Points, in no order, along strands that fork, close into loops and pass close to each other.
Points whose rows are less than 53.8 apart are linked; no others are. Some points are linked to none.
Z_155: [  3   6  -4 -28 -23 -24  14  17   6  36   7  -3 -12 -11  30  11  25   9
   0  -4  10  -8  -4 -17  -4]
Z_964: [  7   6  -7   1  12 -10  -5  -8  -8  24  30 -26 -19 -16 -22 -21   0  37
 -13 -23 -31  24   5  -7 -12]
Z_599: [ -9  -1  -9 -19   7  30   2  -1   4 -25  -3  43   4   1   3  45 -42 -24
   5  18 -10  11   5   9   4]
Z_124: [  4 -11   0  -3  19  -9   8   9  17  17  11 -13  -3 -20   9  -5 -15  35
 -10  -8 -13  17 -15   7   5]
Z_303: [ 10 -15  -2   0  21  24  -7  -4  -5  10  28  11   9 -10   0 -19  -3  13
 -18  -4  -3  22  -2 -32 -28]
Z_12: [ -4  11  -4 -11 -21 -22   7  -2  -7   7  11  17 -21   9  11  -6  37 -22
  22  18  29 -26  28   6  -6]
Z_595: [-25  12   1 -16 -10  -1  11  17  13 -29 -15  27  -4 -15 -33  43 -14 -17
  17  -5  -9  12  -5 -17   2]
Z_217: [-11   8   6  -5 -11   4  12  -1 -10 -16 -14  24  21  -8 -20  30  -5 -23
  -3 -10 -47   0  17   8  10]
Z_326: [ -4 -18   7   0  24   2  -9   6   7   6  13   2  11  -2   6 -16 -15  22
 -11   4   7  12 -35 -22 -11]
Z_874: [-21 -15  -5   0   1  13  -2  -9  13 -33  -6  17  -4   8  -3  20 -30 -13
  11  -2   6   7  -1  14  14]
Z_227: [-12  -1  -2  -1 -28 -12  11  -7   3 -17 -16   5  -1   8 -10  27   4  -8
   8 -23 -20  -3  18  13  30]
Z_503: [ -2  11   2  17 -28 -19  11  -6  14 -22  12 -12 -15  18 -14  -7  26  -5
  26   7  14 -17  28  -6   6]
Z_741: [  8  13  11 -17  13 -51  -4  11   0  22 -18 -10   3   4   5  -2  17  12
  -4   6  22  -6 -14  18   2]
Z_885: [-11  -7 -21   1  14  -4   5  18  13  39   0 -22  10  -4  14  -7   1  40
 -23  20   4  15 -24 -16   9]
Z_310: [ -9  -5   1  17 -12  -3  -1 -17   3 -34  -9  -2   1  17 -16   8  -4  -9
   9  -6 -11  -6  10  25  29]
Z_120: [-22 -14   0   2   1   2  15   6  14 -14   6  23  -7  14   1 -13  -3  -9
  13  10  32 -16   0  -2   7]
Z_294: [ -7  -1   7  11  11  14   1   8   6 -15  -6  -1   6   8  11 -33  -9  -6
  -1   3  30 -21  17  30  -9]
Z_170: [-34 -23   2   7 -21 -28  25   6  13  -6  -4  15   6   4   2  17   5 -10
  -9 -23 -20   3 -11  25  18]
Z_243: [  6   1 -18  -3  -2  34  18  -8  -2  -2 -18 -22   3  14  14 -13  -3  -2
 -17 -18  23   2  10 -18  18]
Z_194: [  5   2   1  18   1   3 -13 -15 -23 -10   4  18   6  23  -5 -12   2 -12
   1  27 -22 -34  -1  21  -2]
Z_307: [-27  -5   2  16 -23 -33  21  -3  19 -27  -1  -2  -9  23 -18   7  11  -2
  23 -10  -1  -2   8   0  29]
Z_653: [ -8   4   0  12   1 -14  10   7  27 -32  -2  -8 -14   9   2  -6  -6  -1
  25  10  29 -12  25  25  18]
Z_357: [ -9  19   6  -6  -9 -45  10  24   0  28 -21 -19   1   6  12 -13  23  15
  -9   2  16 -13  -7   9   2]
Z_197: [-12   3  12   8 -26 -30   2  21  16  -4  -5 -17  -9 -10  -2   5   8  13
  12 -20  -6 -22  -9  18   4]
Z_626: [ -3 -14  11   9  -4  -5   1  17  17  -6   6  -1  -9 -36   6  15 -12  10
  10 -18 -11   0 -12  21  -6]
Z_819: [ 12  -4   4  10   6  26  -2  -8 -18  -1  14  23  13 -18  -8   7 -13 -10
  -2   6 -48   1  19  -2 -15]
Z_837: [  2 -12  -6 -15  10  11  15   7  14  -3 -12   4  -1   3  18   9 -17   6
  -2  -4  31   0 -11   3  15]
Z_93: [  6 -10   5  -5   0   3  14   5   7   4   6  13  -2 -17  16   8   0  -1
   6  -7   0 -18  15  25   5]
Z_385: [-14 -11 -13  -3  13 -12  17  14  19  39  11 -16   3  -6   6  -4  -6  51
 -20   8 -17  20 -13  -1  16]
Z_910: [ -5  15 -14 -14 -16  -9  13 -12  -2 -16 -20  10  -4  20 -28  27   7 -11
  15   0   8  15  10 -42  21]
Z_19: [-15   2  -2   8 -20  -2  32  -6  10  -6   4  -1  -8   9  14 -27  12  -5
  10  -2  25 -12  27  -7  17]
Z_993: [-13   4  -6  -3  -9 -24   5  27  10  10  -4  -4 -21  -6   6   0  16   8
   8   7  38  -8 -24 -16  -7]
Z_255: [-12  -2 -12  -2 -24   5  28  -1  23 -14  14  14 -25  -5  -3  15   1  -8
  31  -1  22   1  29 -27  12]
Z_737: [ -3   7   5   2 -15   4   5   1 -22  16  12   6  -8   8  13 -19  49 -24
  -2   1  15 -14  12  -6 -19]
Z_159: [-13   5  10 -13  -8 -16   6  12   6  -9 -18  19   7 -14 -23  39 -10   0
   9 -10 -15  12 -18 -21   4]
Z_31: [ -4  10  -4   2 -27 -15  -4 -11 -12 -13  -9  11  -4  21 -35  12  24 -13
  16  -1  -2  -4   3 -35   5]
Z_394: [ 31 -10  -2 -24  36  30 -14 -21   5  14  10  -4  13  -4  18  -2 -25   6
 -13  -1  11  23  -3  -1  -3]
Z_958: [ 17  -2   7  -9  37 -16   2  -7  -8  27  25   3   2  -2   6 -33  16  17
 -15   2  -5   8  17  19 -14]
Z_933: [ 13  -9   9  20   4  12 -17 -18 -24  -6  12  17  14   4 -10  -7  -9  -9
  -1  17 -42 -12  -1   6 -12]
Z_891: [ 10   3 -10  -4  -6  24  -8  -7  -4 -17  -6  20  -9 -19  -3  34 -18 -13
  16   6  -1  -4  14   1   1]
Z_293: [ -9 -10   1  -5  -7   5  26  -3   0   8 -13  11   9  10   5   1   0   2
 -12 -13  -1  -2 -10 -16  18]
Z_253: [-19  -2  19  20  10 -15 -13  10   4 -21  -1  16   2  12  -5 -18 -13  -6
   9  24   7 -26  -5  46 -10]
Z_270: [ -1   9  -6  28 -25   3   5 -15  -4 -24  13   1  -8  27 -16 -18  24 -12
  13  18   5 -22  28  -2   3]
Z_471: [ -9  11   5  -3 -20   3  18   1 -16   1 -25   4  20   4 -26  11   8  -6
 -10 -21 -27   3   4 -33  10]
Z_937: [  4   5 -17 -11 -15 -13  17  15   4  44  -9 -36   1  -7  21   4  15  23
 -14  -6 -11  -4   3  -8  11]
Z_974: [ 24  10  -6 -13   9  -2 -17  -9 -20   7  -2  -4  -9   9  12   9  35 -16
  -1   5  19  -6   8  13  -7]
Z_579: [-16   7   0 -19 -22 -25  21   6  -5  31   3   6 -12   2  28  -6  36  -8
  -1   4  24  -5 -10 -21  -4]
Z_554: [ 10   5  -2 -11 -19  -8  10   0 -13  20  11  12  -7  -4  16  -2  35 -17
   5   0   7 -27  22   0  -9]
Z_67: [  7   0   1  -8 -20 -21  -8 -11 -18   7  -7  10   2  13 -16  14  30 -10
   5  -3  -5 -14  -7 -16   3]
Z_759: [-17  -1  -2  -5 -25  14  45 -19  -7   7   1  13   3  14  19 -24  13  -9
  -2  -7  16 -10  20 -15  21]
Z_989: [  5  -7   7  13  24  33 -27 -13  -5  -8  25  11  13   0  20 -21 -38 -12
  -2  23 -24 -14   0  27 -14]
Z_232: [-23 -23   8  17 -11  -6  18   6   3  -7   5  12   8  -5   2   3   4  -9
  -3 -19 -30 -10   1  36   3]
Z_949: [ -8  13  10  15  -5 -18  13   4  13 -18 -13 -11  -3  11  -1 -19   4   0
   9  -3  16 -20  31  45  14]
Z_129: [ 20   1  -5 -22   2 -11   4   7  -1  32  11  -2  -4 -12  23   8  29   7
  -8  -9   6   6   2 -10  -9]
Z_181: [-13   3   3  24  -5   5   1 -11   0 -26   7   8   3  39 -10 -33   7 -10
   5  25  15 -26  19   8   2]
Z_412: [ -7 -11  10  11   3  15 -22   2  -7 -16  10  25   4 -10 -20   8 -14 -10
  11  13  -6  -1 -20 -24 -26]
Z_994: [ 10   6   4  13   8   6  -4  13  -7   6   3 -21  -1  -5   5 -23  20  -1
 -11  -3  18  -7  -4   4 -32]
Z_999: [ -8   5   4   4  13  26 -27 -12  12 -31   1  -8   4  15   7 -16 -37 -12
  10  14  27 -14   3  29   3]
Z_878: [-29  -2 -11  11  -8  -3  10  13   9  -8 -20 -16  -1  21  -6  -7  -9  16
  -5   2  23   2 -32 -25  25]
Z_453: [ -5 -11 -14   4  15  11   2  15   7  23  12  -9   5 -14   7 -10  -8  35
 -20   5  -1  26 -21 -34  -7]
Z_432: [ -5  -9  -1  13   3  44 -17  -1  -5 -15   8  -3  11   8  -2 -20  -7 -13
  -8  -6  21   1 -14 -31 -27]
Z_415: [  4   9  -4  20 -20  12   9  -3 -20   9 -21 -33  10   8 -18  -9  11   8
 -17 -25 -22  -3  -3 -23   0]
Z_751: [  0   8  -3   4  -2 -13   1  -1  -2  21  13 -32  -9 -18 -24  -5 -15  41
 -10 -26 -53  23   8 -12   0]
Z_811: [ 11  13  15  -2   1  -1 -19   3   0   1   9  -1   1 -38 -28  11 -15  12
   4  -6 -31  35  -7 -26 -17]
Z_264: [ 11   1 -15   6  10  15  11   2 -10  28  -7 -37   8  -1  10 -13   7  18
 -25 -11  -6   8  -7 -15   1]
Z_172: [  1   4  -8  17  -7   7   6  15  -3  11 -12 -33  -1  -2   5 -18  11  14
 -12  -9  11  -4 -14 -12  -6]
Z_116: [  5 -12  -2  -7   6  12   6   4  -2  16  16  26   8 -11   2   3   3   2
 -13   0   3  14 -11 -40 -18]
Z_574: [-14 -10  15  -3   5   4  -4 -17  -1 -18 -29   1  15   9 -12  17 -35 -14
  -9 -14 -25  29 -20  15  24]
Z_77: [ 19  -1  23   3  19 -27 -15 -14 -12  13   4  -4  10   6 -11 -17   8   7
  -2  12 -19 -10  -8  34  -7]
Z_652: [  3  -1   4 -14 -12 -36   1  -2  -6  14 -16   2   5  10  -7  14  17   9
   0  -7  -5  -8 -24 -13  13]
Z_61: [  7 -16  14   1  32 -13   1  -3   6  14  28  16  11  -7   2 -30  -5  17
  -7  10 -15  -5  11  31 -12]
Z_290: [  4  -1   2  10  -3   8  -9 -17  -6 -19 -10  -3   3  17 -12  -8  -4  -7
   5   2   5 -13  -2  10  12]
Z_403: [ -9   8  -8  -8 -32  -1  12  15   1  -2  -5  13 -11 -10 -12  20   8  -6
  12 -10   9  -1   3 -39  -4]
Z_103: [ 17   3   7 -26  21  14 -15  -8  -1  -3   4  28  11 -18 -12  28 -27  -5
  -1  16  -8  33  -8 -28 -12]
Z_401: [ 15  15   7 -24  13   2  -7  -2   3   3  12  21   4 -35 -24  23 -15   9
   0   2 -28  40   4 -26 -10]
Z_304: [-19  13   5   4 -32 -28  20  25  17   7 -11 -25 -13   1  12 -14  11  14
   4 -15   7 -22  11  14  14]
Z_369: [-18   0  -6  -4 -15  -2  19  -9  -1 -24 -20  19  14  10 -15  34  -5 -25
  -3 -13 -26  12  18  16  26]
Z_808: [ 18  -1   8  18   9  20 -19  -2 -10  -2  11  -9   1  -9  -3 -22   7  -6
  -2   6   2 -10   2  14 -31]
Z_252: [ 27  12  -6 -10 -21  12   5  -6  -4   6 -13 -24  -2 -17   3  17   1   1
   3 -34 -17 -11  29   6   6]
Z_723: [-15  13  -5  -5 -19 -22  24  18   9  29 -21 -31   0   3  22 -10  13  19
  -7  -4   5 -16   3   5  23]
Z_549: [  2   9  -6  13  -4  27 -37 -12  -5 -30   2  12 -15  -1  -4  15 -48 -25
  21  27 -10  -1  -5   8   3]
Z_515: [ 17  -5  14  -2  -6 -27 -16  -2  -3  15  23   3   0 -19 -11   0  16  14
   9  -4 -33 -10   0  10 -18]
Z_483: [ 25  11  -7  -8   7  21 -16  -8 -22   6  -6 -26  -6  12  12   6  35 -13
 -11 -14  16  12   4   0 -10]
Z_614: [ 16   9  -3   6  -7  17 -28 -21 -10 -25 -12  -1 -10  -4 -16  19 -21 -18
  21  12   1   5   0   2   5]
Z_417: [ -8 -19   8  18  -2  25  13   0  -6  -7   2  10  15  -3  -5 -10  -9  -3
 -10 -18 -23  -5   4  -4  -7]
Z_513: [ 17   7 -13   3  15  -2 -19   2  -3  25  22 -37 -18 -23  -3  -9   0  32
 -12  -7 -13  38  -8 -13 -12]
Z_218: [-10   3 -10  -9 -25  -3  26   6  17  -1  -4   4 -20  -7   6  18   4   4
  14 -11  25  -5   7 -21  17]
Z_623: [  8 -13   4   8  14  39 -16  -8  -9  -4  15   6  19  -5  -2 -17 -18  -4
 -10  -1  -7  11  -6 -23 -26]
Z_404: [  9   2 -11  -6  -5  13   5   3 -12  16  -3   1   3  -6   1  11  16  -2
 -12 -10   6  14  -9 -40  -8]
Z_388: [ -4   2  16   4  16 -11  13  16   6   7 -14  -2  10   0  12 -25  -4   5
  -5   1  21 -16  10  30  -7]
Z_931: [ -8 -15  10  10   7  15  -3 -22  -7 -14 -16  -7  16   2  -5  10 -32 -22
 -10 -15 -42  24  -2  34  16]
Z_490: [  4  -4   8   5   9  -8 -36 -24 -22  -6  -2  11  10  31 -18  -4  -1 -16
   1  27  -6 -11 -31   1  -6]
Z_334: [  7   8 -17   3  19  -8 -13  18   5  29   8 -42 -11 -19  11  -3   8  36
 -12   9   3  27 -17  -5 -12]
Z_715: [ 30  -3  11   0  19   1 -14 -21  -3  13  13 -13  -6 -22 -10  -6 -18  12
   3  -8 -29  22   4  15   1]
Z_639: [-16 -12   3   8   8   8  -1  12   8  -6 -12  -9   9   7   2 -14 -19  10
  -9  -4  15   0 -34 -14   3]
Z_980: [  9 -14  -1  -7   7  12   4   2  -1   5  12  23  -1 -12  14   6   1  -7
   2   5  11 -15   3  -2  -8]
Z_337: [ -1  12  -5   9   4 -12 -12 -16 -15 -17   2  15   1  42  -4 -17   5 -16
   2  34   6 -32  14  23   8]
Z_350: [  9  -6  -3 -11  13  -1   6  -7  -6  17  -8   2  19   8  -1   4  -8  22
 -24  -7 -15  25 -19 -30  12]
Z_214: [ 29   7  -5  -3  10  24 -27 -19 -19  -1 -16 -30   1   7   0   0   3  -8
 -10 -12  11  20 -11  -8  -3]
Z_413: [  9   0  25  14   8   4 -33  -2   6  -9  -3 -16  -8 -14  -8  -7 -27  -1
  14   8   8   7 -31  16 -10]
Z_83: [  4  -4 -13   4   4  36  -9   6 -12  -1   1 -16  -2   8  13 -15  15 -11
 -16 -11  30   5  -8 -24 -18]
Z_682: [-11 -13   1   9   6   0  13  19  19   7   3  -8  -2 -27   6  13 -27  29
 -12 -17 -24  31 -18   3   1]
Z_420: [-16 -17   9  19  12  31 -18 -11   1 -19   8   6  19  13   6 -18 -33 -16
  -6   5 -23 -11  -7  34  -3]
Z_561: [  8   8 -14  -1  -4 -13 -19  17   4  17  -6 -33 -10 -15   7  14  11  23
  -5   0  10  15 -31 -16  -8]
Z_331: [ -4   9 -13   1  -2  -4  -4   3   8 -15   8 -15 -28  18   1  -4  29 -12
  22  10  51  10  10 -20 -10]
Z_287: [  2 -12 -11 -14   2  23   1   1  -5   4  10  30  -1  -3   9   8   5 -17
  -1   8  25  -2  -4 -30 -18]
Z_664: [  3   1 -20  -2  -7  23  -4  -5 -13 -17   3  35  -6  -1  -9  22  -8 -23
  13  17  -3 -12  18 -18  -3]
Z_345: [  1  -1 -15  13  -8   8  -2  -4  -7 -19  12  27 -13   7   7  -2   2 -13
  12  25   3 -33  22  13   5]
Z_462: [ 20  -6   0  14  20  33 -17  -7 -14  -2  19   3   7  -5  13 -20 -14 -10
  -5  16  -9 -21  15  23 -21]
Z_642: [ 15   0   5   2  -8  10  -3  -8   1  -8 -15 -11  -2 -24  -2  23 -12  -2
  10 -23 -25  -1  15  24   8]
Z_362: [-12  -2  -1   1 -19  14  26 -14 -20   9   7  10   1  19  13 -34  32 -21
  -6   2  19 -14  13 -18  -2]
Z_92: [ -4   4  -3  12   6  23 -11   1  17 -34   2 -12  -4  11   1 -25 -17  -7
   9   7  40 -10  14   7  -4]
Z_674: [-23   3 -19 -13  -4  25  20   2   9 -32  -1  43  -2  10  -7  39 -25 -30
   8  12  -9  12  27   6  12]
Z_777: [-21 -10 -13  -5  -5  14  13  -3   0 -20   2  47  -2  16 -10  23 -14 -22
  12  15  -5  -9  13 -16   9]
Z_556: [-12   3   3  16 -13 -17  30  -2  28 -16  15 -12 -13  14   2 -16  15  -7
  30  12  30  -2  30 -15  14]
Z_534: [ 22  -2   2 -23  36 -22 -16  -9   3  22  31   9 -13 -15   3 -20   6  25
  -6   6   4  20   4  17 -11]
Z_110: [ 33   1 -13 -19  21   9 -10 -16 -18  25   8 -13  -1  -4   8  12  18   8
 -19 -14 -10  35   2 -19  -6]
Z_736: [ 16   3  15  19 -12  10 -16  -7  -7  -9  -5 -13  -1 -21 -20   6 -12  -2
  10 -15 -35   2   2  15 -10]
Z_771: [  3  -1 -19 -12  -1 -18  14   3  -2  52  12 -28   2  -2   8  -8  16  36
 -25  -6 -27  12   4 -20   8]
Z_821: [  0   2  15  14  -4  -6 -21   4  12 -25 -10 -11 -19 -13 -13   1 -16   0
  24   3  15  -5 -20  26  -1]
Z_426: [  0  10  12  -3 -10  -1   2   6 -13   5   9  18  17 -20 -28  10  13  -2
  -5 -10 -39   7   7 -38 -20]
Z_787: [ -1  15 -22  -4 -15  -3   7  -4  10 -22 -24 -15 -13  10 -19  27  -1   6
  15 -10  18  23   7 -41  24]
Z_54: [ -5  10  -9 -18  10  -4  10  -8   0   2  -2  20  -4  27  22 -17  13 -24
   8  27  47 -12  38  12   3]
Z_516: [ 15  -8   5  -6   7  13  12  -9  -7  14  23  25  14 -21 -11   5  -5  11
  -9 -14 -39   9  27  -8  -8]
Z_606: [ 21   2  -2  -7   2  -6 -17   6  -8  21  21 -12  -8 -18   7   2  30   7
  -7 -13  -4  12   0 -14 -26]
Z_746: [ 19   6  -7   5   7   1  -9   3 -10  -3  13  21  -8 -11  18   1   1 -10
  11  28  -7 -36  19  32  -9]
Z_451: [ -9  13  -9  -5 -24   1   3   9   7 -24  -7  19 -13 -15 -25  35  -6 -13
  25  -6  -5  -1  21 -21  -1]
Z_827: [  4   9 -14   0  12  26 -29 -11   9 -30   7 -13  -9  23   0 -12  -7 -16
  11  14  46   0   7  -5 -15]
Z_112: [ 34   1   9 -18  25 -17 -33 -19  -9  10   4   3  -2  -3   9   9  -6  -5
   9  26   5   4  -9  25  -2]
Z_339: [ 19  -1 -19 -19  13  -4   7  -8 -12  41  22 -11  -2  -3   8  -4  24  24
 -24 -15 -19  27  10 -23  -5]
Z_459: [-15  -3   8  18 -19  -1   5  17  10 -14 -10 -11  -3 -25  -8  15 -14   5
   4 -28 -24   8 -11   8  -1]
Z_572: [ -2   9   2  -6  10 -10 -13  -2 -12  -3 -10  -6  -2  36   2 -17  30 -14
  -7  10  39   1  -7  -2  -8]
Z_41: [ 12  -4  10   2  15  -4 -23   4  11   3  -4 -20  -6 -22  -2   0 -25  20
   3   1   9  23 -40  -4  -2]
Z_798: [  4   2 -19   0   6   9 -13  -9  15 -32  12  -6 -22  22  -9   1   8 -15
  26  19  41   2  14 -21  -3]
Z_726: [-18  -3 -17  18   0   8   6  -2   6 -35  24  29 -14  28   6 -10 -14 -15
  18  34   3 -26  21   9   9]
Z_791: [ -1  -8  26   1  17  -1 -24  -9  13  -8 -11 -11   3   0   2  -6 -34  -5
   8   4   3   6 -32  31  12]
Z_495: [  3   2 -13   0  10  20 -29  -9   4 -26   5  12 -10   8  10   4 -34 -16
  20  27  16 -18   0  15  -1]
Z_34: [ -9 -10   5   1  -1 -13  22  12  -5  33   9   3   8   0  11 -21  20  15
 -16  -1  -2  -3 -16 -20  -7]
Z_192: [-14   7 -16  13  -5   2   1   4   3  -7 -20 -33   0  31  -2 -22   8  12
 -13   4  33   5 -20 -22  18]
Z_638: [  4  -1  13   7 -18 -10 -12   7  -8   1  14  17   5 -24 -21  15   5   1
   9  -8 -41  -6   6 -10 -21]
Z_190: [ -4   7 -12 -13   9   8  -8   0  -7  -3  -4 -11 -18  26  17  -4  31 -15
  -4   2  49  11   1 -18  -1]
Z_594: [ 20   8 -18 -18 -21   8  16  -1   4  16 -17 -18  -8  -8  15  21   7   6
  -4 -22   6  -3  14 -11  16]
Z_557: [  5  -5  14  -5  10 -19  18  10  10  12  -7  -3   4  -9  17  -3  -1   8
  -1  -9   0 -15   9  40   9]
Z_836: [-11  18   0  18 -22 -15   5  17  -5  21 -10 -35  -1  10  -4 -21  29  14
 -15  -6   1 -15 -16  -7 -11]
Z_954: [ 27  -6   0 -24  25  23 -17 -23  -3   9   7  13  13  -8   1  11 -25   3
 -12   2  -7  35  -5 -21  -4]
Z_825: [-19   1   3  -3   2 -26   6  20  13  -3  -2  12 -14   6  -1 -12  10  -2
  15  14  48 -16  -6   0  -8]
Z_259: [  6  11   1   6  -3 -10 -16 -10  -5 -18  -9 -15  -7  21 -17  -9  16  -4
   6   6  27  -8  -7   5  -1]
Z_815: [  3  -5   8  -7   8  13  -4 -10  -2 -13 -19  13  15  -6 -12  21 -28  -6
  -3  -8 -14  20  -9  -4  10]
Z_275: [-18 -13   8  -5 -14 -24  22  12  11   9  -7  13   8  -5  -1  26  -1  12
  -6 -20 -25   5 -16   4  14]
Z_813: [ -4   8   1 -16 -12 -25  20   7  10   8   0  14 -16  -4  16  -3  15  -7
  19   6  33 -24  27  18  10]
Z_238: [ 33  10  -1  -2  17   0 -29 -12 -16  -1   8   3  -7  -6  14   4  -2 -11
   8  30  -2 -15   6  33  -9]
Z_501: [-22 -21  13   7  19  -5 -10   4   6 -11   8  27  11  11  11 -12 -20  -9
   3  24  -8 -20 -14  39   0]
Z_71: [-16  -5   2  11  -1  18  15  -6  -2 -21 -14   0  23 -10 -11  14 -22 -30
 -21 -22 -48  26  11  27   6]
Z_805: [ 21   8  -7  11  10  20 -10 -10 -19  11 -18 -55   3   8   1 -12   3   8
 -20 -13   0  17 -18 -11  -6]
Z_829: [ -3  12  -8  13 -36 -15   2   3 -10  10 -20 -34   1  18 -16  -4  27  11
  -9 -17 -13 -10 -12 -24   8]
Z_542: [  4 -14   6 -11  15   2   7 -14 -14  14  -6   9  21  30   8 -18  13  -7
 -19   5  14  -9 -14 -12   6]
Z_475: [ 14  17 -18 -13 -17  -9  11  -5   5   8 -21 -34 -11   7  13   8  12   7
  -1 -17  20  -4  13   5  30]
Z_661: [ 27   5   7 -19  33 -26 -24   1   1  16  10  -2  -7 -16  12  -4  10   6
   1  15  17  16  -6  22 -17]
Z_188: [ -5  25  12  -6  -5  -3   3  17  -2  -3  -4  -3  15 -29 -31  16  -3   8
  -6 -15 -45  25  -5 -33 -11]
Z_64: [  8  11  16  13 -11 -17 -12  10   8 -10  -7 -21 -13 -16  -8   0  -1   9
  16 -10   4 -15  -6  34  -3]
Z_847: [ 10 -12  19   0  13  -8 -17   5  17  -4  10   6  -6 -35   8  11 -23   5
  19   5  -3   3 -13  33  -5]
Z_494: [ -1  -2  23  15  11 -19 -12  -5  -6  -6  -8   2  11   9 -11 -17  -4   1
   1  15  -4 -18 -12  38  -6]
Z_872: [ -3   4 -18  -5  -6  19  -2   4 -12   5  -4  -6 -13  12  11   6  27  -9
  -8  -6  33  15 -14 -35  -8]
Z_539: [-16  -5  -9  19  -7  11  15  30  18  15  -1 -23   1 -32   8   3 -15  30
 -12 -15 -17  11 -13  -8  -3]
Z_865: [-12  14   9  -2  -9 -38  22   8   8   3 -13   8  -2  10   8 -20  12  -5
  11   9  30 -21  36  29  11]
Z_971: [ 32   3  18   2  24 -14 -36 -21 -10  13  13 -11  -3  -4  -9 -15   3   2
   2  20 -13  12  -8  28 -12]
Z_449: [ -9 -20  12  -1  18  17 -13 -16   4 -14  -3   3  18  11   9  -5 -31  -5
  -2  -2  -6   1 -20  21  10]
Z_221: [ -3  -5  11 -24  29  -9 -24 -17   4  -3 -14   2  16  30   5  -8 -18   0
  -1  13  28  -3 -30  12   7]
Z_555: [-11   7   0  -7  -6 -16  16   9 -13  43   2 -10   3   7  26 -23  41   3
 -20   4   7   1  -8 -17 -10]
Z_673: [  4  -1  -7  -6 -22  -6  10 -16 -16   2  -1  32   1  11   1  20  15 -15
  10   6 -18 -28  23   0  16]
Z_96: [-15 -12 -10  10  -4   0  22  15   4  37  20   0   8 -11   9 -19   7  33
 -24   0 -18  14 -11 -34  -5]
Z_381: [-24 -21   3  22  -4  10  17  11   5 -19  11  21   2  -2  10 -11   0 -15
   1  -2  -8 -22  14  39   2]
Z_284: [-27 -16  -8  12   2  11   4  -5  17 -35  14  21  -9  28  -6  -6 -13 -16
  25  18  16 -12  10 -11   7]
Z_435: [ 12  -2   6   2  21  -1   1  -1 -10   7   5  22  11   3  21 -15  -4  -6
  -3  26 -12 -31  22  46  -2]
Z_329: [  0  -1   4 -22   9  22  13  -7   0  -9 -10  34  19  -3  -7  41 -26 -15
  -7   4 -18  18   5   1   8]
Z_766: [  1 -21  13   4  27   6   2  -4   1   0  14  19  15   0  14 -12 -14  -3
  -6  11 -23 -13   7  43   2]
Z_527: [-12   1   2   8  -4  24  29   8   1  -6  -8  -4  20 -22  -8  12 -15 -10
 -17 -33 -45  19  19   5   0]
Z_24: [ 12 -13   2 -20  30  19   3  -3  11   9   3   4  17   2  26  -6 -21   8
 -15   2  20   0 -11   5  -1]
Z_52: [ -5   1  -2 -10   4 -13  15   8  20 -14 -13  -4 -12   5  11   1  -6   7
  11   0  38  -7   3  18  23]
Z_644: [ -7   0   7 -13 -17 -35  -2  12   6   5 -14   4  -2  -9 -10  33   2  15
   6 -11 -16   1 -26 -15  10]
Z_709: [ 10   5  10 -19  24 -30 -15  -6  -5   9 -24  -8   9  22   4  -7   3   1
  -5  11  30   0 -20  16   7]
Z_295: [-11  14  10 -14 -10   5  27  14   1  -5  -8  14  27 -15 -15  24  -3 -11
 -16 -23 -51  14  19  -1   3]
Z_764: [ 14   1  10  12  -1   9 -15  -3  -9   3   3 -11   1 -20 -15   2  -4   7
  -2 -11 -16  12 -10 -16 -19]
Z_283: [-28  -2  -5  13 -30  -5  12  35  18   2  -6 -11  -3 -27   0  18  -8  18
  -3 -21 -20   6 -14 -14   1]
Z_335: [ -2  12  -4   1 -18 -21 -14  26   3  13  -2 -23 -19  -8   1   8  27   8
   2  -4  18  -3 -24 -16 -14]

A piece is all that can be reached along the links. How many separate loops has the piece of each point below (a circle has one, a figure eight two, a Y none), and how many tips (points with one link)?
Z_931 -> loops 3, tips 0
Z_885 -> loops 0, tips 3
Z_723 -> loops 0, tips 5
Z_284 -> loops 2, tips 1

A tip is a point with one link. Name the tips that can be reached along the links from each point below, in the order of the rows.
Z_736 -> Z_515, Z_516, Z_475
Z_501 -> Z_751
Z_771 -> Z_974, Z_415, Z_110, Z_41, Z_221
Z_910 -> Z_255, Z_787, Z_381
Z_885 -> Z_606, Z_192, Z_847

Name the points in between on the shortest way along the links from the first point to the second, in order.
Z_310; Z_388 -> Z_290 Z_259 Z_572 Z_190 Z_331 Z_798 Z_827 Z_92 Z_294
Z_19; Z_24 -> Z_759 Z_362 Z_737 Z_554 Z_12 Z_813 Z_865 Z_949 Z_653 Z_52 Z_837
Z_805; Z_791 -> Z_264 Z_172 Z_994 Z_808 Z_462 Z_989 Z_420 Z_449
Z_847; Z_579 -> Z_626 Z_459 Z_283 Z_539 Z_682 Z_124 Z_385 Z_885 Z_453 Z_96 Z_34 Z_555
